Each row is a point on a landscape with many valleys, with its height.
From any point a ball rolls to the lowest of the 3 points nearest to it. It stops when none of these is lower. Distance is the straight distance between rows; heights are no part of it.
Q_312 h=41.9: [158 155 109 119 158 146 118 120 157 167  86 114 128 203 143 121  77 142
 134 100 120]
Q_159 h=26.1: [155 158 101 147 168 102 122 138 144 141 122 127 110 140 172 131 117 109
 112 112 122]
Q_702 h=37.4: [154 170 114 110 167 106 139 112 136 159 100 104 128 190 130  91 102 132
 117  61 111]
Q_557 h=22.0: [128 109 153 123  83 154 123 132 124 117 175 169 144  92 149 141  98 157
 142 173 185]
Q_394 h=38.3: [156 142 138 114 140  89 112 142 141 128 156 152  86 139 207 146 127  80
 125 121 135]
Q_448 h=39.8: [145 122  94 169 115 173 118 122 113 136 163  99  77 132  83 144 195 127
 138 122  65]
Q_37 h=8.0: [107 154 149  53 135  99 171 100 137 151 106 126  97 190 146 116 111 113
 150  47 163]
Q_107 h=30.3: [158 160 117 129 167 110 132 111 124 136 110  88 149 141 109 102 107 125
 105  84 114]
Q_275 h=46.8: [100 147 155  86  94 133 147  73 115 141 137  64  95 168  81  96 196  96
 143  54 100]
Q_989 h=28.7: [149 153 110 128 160 121 150 126 147 158 129 121  82 171 148 131 139 109
 123  98 101]
Q_914 h=44.7: [125 115 132 123  96 184 170 111 148 132 153 141 112 165  83 147 159 175
 182 153 110]
Q_955 h=29.7: [ 90 110 168 122 100 123 127  69  88  97 126  65 171  83  62  54 164 111
 117 104 112]
Q_539 h=27.6: [132 123 111 133 152  79 109 156 107 111 133 131 142  91 167 111 126 102
  87 138 140]
Q_105 h=31.5: [118 112 147 122 145  83 116  98 104 118 140  76 115 122 118  81 155 109
 115  84 105]
Q_861 h=38.7: [105 121 133 138 119 134  89 121  97 100 150 103  84 115 110 135 191 120
 142 114  90]
Q_12 h=9.5: [141 132 122 131 119 149 125 162 157 147 123 183 122 130 171 175  96 121
 161 195 178]
Q_838 h=51.6: [158 138 126 128 116 151 125 151 147 149  81 149 186  99 138 157  59 157
 121 190 165]
Q_119 h=31.9: [143 125 112 141 145  84 108 128 135 128 146 126 104 115 169 126 148 101
 111 106 111]
Q_932 h=59.5: [100 113 174  91 131 145 165 155 154 148 111 200 111 155 147 202  87 170
 214 144 193]
Q_262 h=24.4: [129 138 110 140 161 116 139 108 117 126 111  70 172 114  67  83 141 148
 103 116 100]
Q_225 h=31.2: [ 95 100 130 150 126 129 121  90  98  99 133  69 209  84  42  83 157 151
 125 132 107]
Q_663 h=25.5: [ 85 102 180  96  97 101 134 118 100 110 149 126  65 125 162 138 148  77
 143  91 163]
Q_458 h=27.0: [168 124  80 193 102 197 143 129 146 137 158 141  96 173  59 170 180 199
 153 154  60]
Q_867 h=35.0: [165 157 100 156 173 110 122 123 132 149  66  79 168 181  86  80  81 139
  88  68 114]
Q_24 h=51.7: [130 141 136 113 143 130 120 144 162 150  99 147 147 130 165 157  83 117
 139 161 158]
Q_34 h=41.0: [110 137 139 108 143  94 124 135 134 134 126 126 150 108 160 108 105  96
 128 111 151]
Q_910 h=31.8: [104 131 164  76 121 128 160  98 140 133 135 111  94 164 124 117 144 103
 155  83 120]
Q_482 h=22.5: [173 146  96 191 111 190 136 150 140 147  93 147 150 108  80 150  92 178
 113 165  91]
Q_192 h=25.3: [142 105 113 159  93 181 110 102 117 111 178 137 119 118  66 140 170 182
 127 160 104]
Q_960 h=31.4: [ 91 105 139 136 104 121 107 107  69  84 160  90 134  94  94  84 178 111
 115  99 119]
Q_794 h=19.5: [161 154  92 156 170  72 132 148 134 125 126 134 126 129 149 108  96 101
  66 105 107]
Q_355 h=27.2: [103 115 150 142 146 108 150  83 108 115 121  54 149 103  71  61 150 119
 106  91 111]
Q_790 h=33.3: [131 136 118 123 116 178 159  86 165 143 122  83 148 175  41 136 151 182
 172 130  86]
Q_52 h=25.6: [157 152  96 164 157 141 118 164 160 168 101 156  96 156 157 166 128 113
 140 152  92]
Q_232 h=55.7: [ 76  70 184 106  70 144 153 123 143 112 139 186  83 171 100 184 123 166
 215 128 193]
Q_109 h=37.3: [101 115 139 123 100 116 106 125 104 115 170 114  82 132 147 132 186  96
 145 104 121]
Q_649 h=30.8: [135 117 129 131 156  49 113 148 110 112 147 151 112  89 203 111 105  68
  89 121 166]
Q_529 h=27.3: [148 140 136 126 136 106 114 189 134 141 134 174 119  97 210 156  92  98
 130 178 170]
Q_993 h=20.1: [138 137  79 165 149 151 136 121 147 155 110  97 156 135  80 124 129 140
  99 125  64]
Q_750 h=32.3: [140 153 131 113 146 178 143 130 150 161  66 136 146 210 136 166  75 157
 164 144 138]
Q_411 h=33.5: [109 118 143 112 118  76  99 128  89  89 153 114 122  89 174  98 125  65
 109 108 162]
Q_964 h=22.2: [172 164  76 161 166 119 140 156 137 149 123 118 102 163 132 136 114 113
  85  76  68]
Q_325 h=38.2: [162 150  95 119 173 137 127 135 142 156  70 103 172 175 140 115  79 154
 100 102 116]
Q_405 h=26.2: [ 57  94 190  67  83 118 152 107 125 122 118 127  57 137 119 149 149  87
 156  66 171]
Q_378 h=25.7: [141 113 111 112 113 151 142  92 139 124 124  85 166 124  68 125 150 160
 138 120 111]
Q_899 h=17.0: [150 128  93 190 186  72 141 152  94 119 136 103 157 110  98  79 101 118
  61 119  86]
Q_79 h=41.8: [135 119 125 134 103 167 135  96 141 141 153 109 112 155  93 145 176 156
 164 133  91]
Q_508 h=75.5: [139 155 149 104 160 133 141 146 153 149  93 176  98 192 192 173 108 115
 164 153 147]
Q_507 h=31.0: [152 130 107 166 101 154  99 152 142 142 139 171 127  88 140 150 123 145
 111 187 142]
Q_593 h=24.2: [132 112 130 140 109 175 131 102 146 124 155 119 173  93  69 131 125 194
 124 162 131]
Q_576 h=58.7: [100 109 149  93 123 128 140 100 140 117 108  98 158 116 108 110 131 122
 143  94 122]
Q_422 h=17.2: [102 124 164  86 116 125 125 149 133 114 157 156 105 126 170 147 142 101
 155 138 155]
Q_289 h=40.9: [144 120 101 160 150 149 152 115 124 148 147  72  93 160  89 103 180 129
 129  74  56]
Q_219 h=36.1: [145 115 113 133 111 120  74 148  93  91 155 146 112  75 168 121 159 114
 117 159 131]
Q_988 h=34.2: [161 126 113 181 115 146 115 162 136 119 111 169 164  56 104 133  87 151
  70 189 114]
Q_939 h=64.0: [ 90  98 159  87  93 141 166 100 130 123 135 101 131 131  86 139 159 141
 173 119 123]
Q_323 h=51.8: [ 97 126 153  83 154  82 146 141 132 122 114 145 161 107 182  98  77  94
 100 103 191]
Q_667 h=36.3: [156 158 101 163 147  88 107 167 144 156 132 170 113 104 198 144  98  89
  97 137 133]
Q_990 h=37.6: [109 114 149 112  87 146  79 117  91  65 175 142 124  80 128 132 147 139
 147 152 151]
Q_588 h=29.6: [103 109 129 141 125 135 125  92  92 107 139  67 140 106  58  80 189 122
 104  87  74]
Q_281 h=25.8: [164 155 110 139 136 167 132 131 165 169  74 124 133 158 128 154 102 154
 134 163 118]
Q_859 h=50.9: [113 131 149  94 137 109 146 117 137 122 114 109 158 116 139 125 107 113
 134 107 153]
Q_509 h=19.8: [148 152 113 151 135 143 123 123 153 150  92 127 192  95 102 130  88 171
 105 158 109]
Q_360 h=27.7: [138 116 115 148  99 158 109 124 133 132 156 169 113 127 125 160 160 149
 153 162 134]
Q_495 h=25.4: [108  92 135 127  79 149 100 100  86 101 181 107 167  93  68  96 155 193
 116 147 129]
Q_821 h=29.8: [180 157 102 169 130 156 127 164 163 164  97 172 111 115 137 170  88 134
 110 195  91]
Q_320 h=24.3: [ 93 120 161  87 103 108 133 133 113  99 159 149  48 169 167 160 173  86
 172 121 146]
Q_872 h=22.6: [170 146  87 162 147 150 136 145 149 156 111 138 110 145 119 160 136 147
 130 140  65]
Q_724 h=50.5: [112 118 158  97 106 151 167 123 152 124 120 154 115 179 134 167 157 142
 205 142 146]
Q_844 h=24.1: [115 103  96 182 156  99 122 124  67  98 139  77 151  72  72  75 156 119
  70 112  78]
Q_606 h=11.1: [152 129 136 134 112 124  99 172 130 115 148 198 123  75 196 147 101 110
 113 201 187]
Q_885 h=19.7: [109 112 148  99  85 166 140 111 137 126 156 160 138 120 129 150 131 166
 173 173 163]
Q_18 h=59.4: [117 115 146 126 102 138 154 155 143 123 151 186  92 188 179 192 164 126
 203 170 149]
Q_198 h=15.9: [153 157  96 182 167 128 138 175 121 133  76 118 166 136 102 107  73 136
  62 115  71]
Q_795 h=30.6: [125 131 138 105 131  92 126 121 124 143 151 119  77 154 188 103 142  80
 129  86 120]
Q_893 h=26.7: [134 116 116 125 126 126 107 141 130 130 157 152  89 128 162 142 165  98
 150 156 121]
Q_309 h=21.4: [133 149 102 148 156  97 127 158 116 135  79 134 202  88 110 105  91 143
  88 149 126]
Q_604 h=4.4: [ 96 107 151  92 100 126 129 125 129 110 158 134 113 118 136 150 134 126
 173 139 170]
Q_412 h=23.7: [126  94 103 170 146 115 111 127  98 108 141 106 172  85  79  93 148 143
  83 144 103]
Q_342 h=26.0: [155 106  99 180  99 186 103 124 119  84 171 167 143  77  70 118 129 183
  77 178 122]
Q_104 h=35.3: [110 119 138 133 124  83  96 111  91  88 155 123  89 104 171  90 164  79
 114  88 127]
Q_430 h=32.5: [164 144 124 150 140 176 127 152 145 158  67 156 145 171 168 172  81 149
 144 170 147]
Q_678 h=67.3: [117 113 170 126  77 153 105 150 112  63 187 214  69 134 161 157 152 151
 173 188 176]
Q_632 h=26.8: [ 92 120 160  88 107 115 145 104 126 114 130 121  77 161 145 117 154  81
 144  83 136]
Q_522 h=55.5: [136 159 148  89 159  86 147 100 116 148  98 118 161 167 153  84  83 110
 122  70 176]
Q_449 h=24.8: [116 101 114 159 141  93 102 134  84 100 149 111 157  76 124  94 142 113
  99 142 130]
Q_555 h=22.4: [128 111 105 147 117 139 123 106 140 131 144  88 167 103  69 116 158 152
 113 135  99]
Q_540 h=17.5: [140 141 107 175 151 126 121 152 136 129  74 116 184 104  87 122 102 155
  77 139 104]
Q_976 h=44.9: [145 133 125 143 109 132 126 159 148 143 100 180 168  78 149 145  59 157
 103 209 165]
Q_644 h=32.4: [ 75 119 156  66 124 119 170 124 138 130 105 137 117 149 128 136 118 128
 171  88 165]
Q_752 h=10.6: [101  91 158  97 101 106 128 150 109 105 145 150 145  72 152 130 119 116
 133 162 179]
Q_628 h=41.3: [120 113 120 128 124 142 123 109 131 123 145 107 117 125 116 111 154 128
 139 120 101]
Q_45 h=47.4: [137 164 132 106 169  80 128 125 126 137  91 126 160 165 169  92  72 117
  99  90 153]
Q_258 h=43.3: [124 129 129 128 124 153 147  73 130 140 137  54 105 153  61  89 197 134
 147  72  58]
Q_985 h=48.1: [133 136 126 113 132 177 145 125 160 147 134 126 132 167  96 142 140 164
 152 159 123]
Q_135 h=56.9: [158 172 139  83 166  74 140 119 134 148 128 153 103 179 192 130  96 108
 122  74 153]
Q_473 h=35.6: [ 88 120 158  93  80 106  77 135  67  65 160 128 107  88 162 117 151  88
 135 135 168]
Q_288 h=37.9: [119 143 132  92 155 130 145 123 160 145 103 114 104 185 148 145 119 114
 151  87 131]
Q_418 h=32.8: [157 149  88 165 151 139 124 166 134 146 100 158 125 101 147 142  96 128
  81 150 102]
Q_114 h=24.5: [140 101  92 184 116 151  91 155 102 112 154 120 118  80 105 120 154 136
  93 142  98]
Q_618 h=58.3: [ 99 133 149 106 156  91 135 140 138 127  99 133 193 104 154 116  71 120
 101 146 186]
Q_954 h=28.6: [ 53  94 178  84  90 117 138 105  93  99 132 110 127  99  99 121 134 108
 147  90 175]
Q_242 h=35.7: [124 128 149 107 118 141 125 161 147 151 125 190 144  98 172 172  76 127
 129 188 201]
Q_445 h=36.9: [123 127 108 121 137 143 141 120 149 145 128 120 104 168 137 153 168 130
 161 117 108]
Q_108 h=50.2: [139 160 141 115 149 136 136 137 154 152  76 126 150 174 162 151  94 132
 137 120 150]
Q_326 h=31.6: [129 128 105 138 142 111 108 132 125 136 144 130 135 101 151 131 126 116
 101 153 126]

Where does a ball stop that starts at each point below?
Q_411 -> Q_555
Q_258 -> Q_555
Q_325 -> Q_555
Q_312 -> Q_555
Q_405 -> Q_604
Q_275 -> Q_604
Q_795 -> Q_604
Q_910 -> Q_604
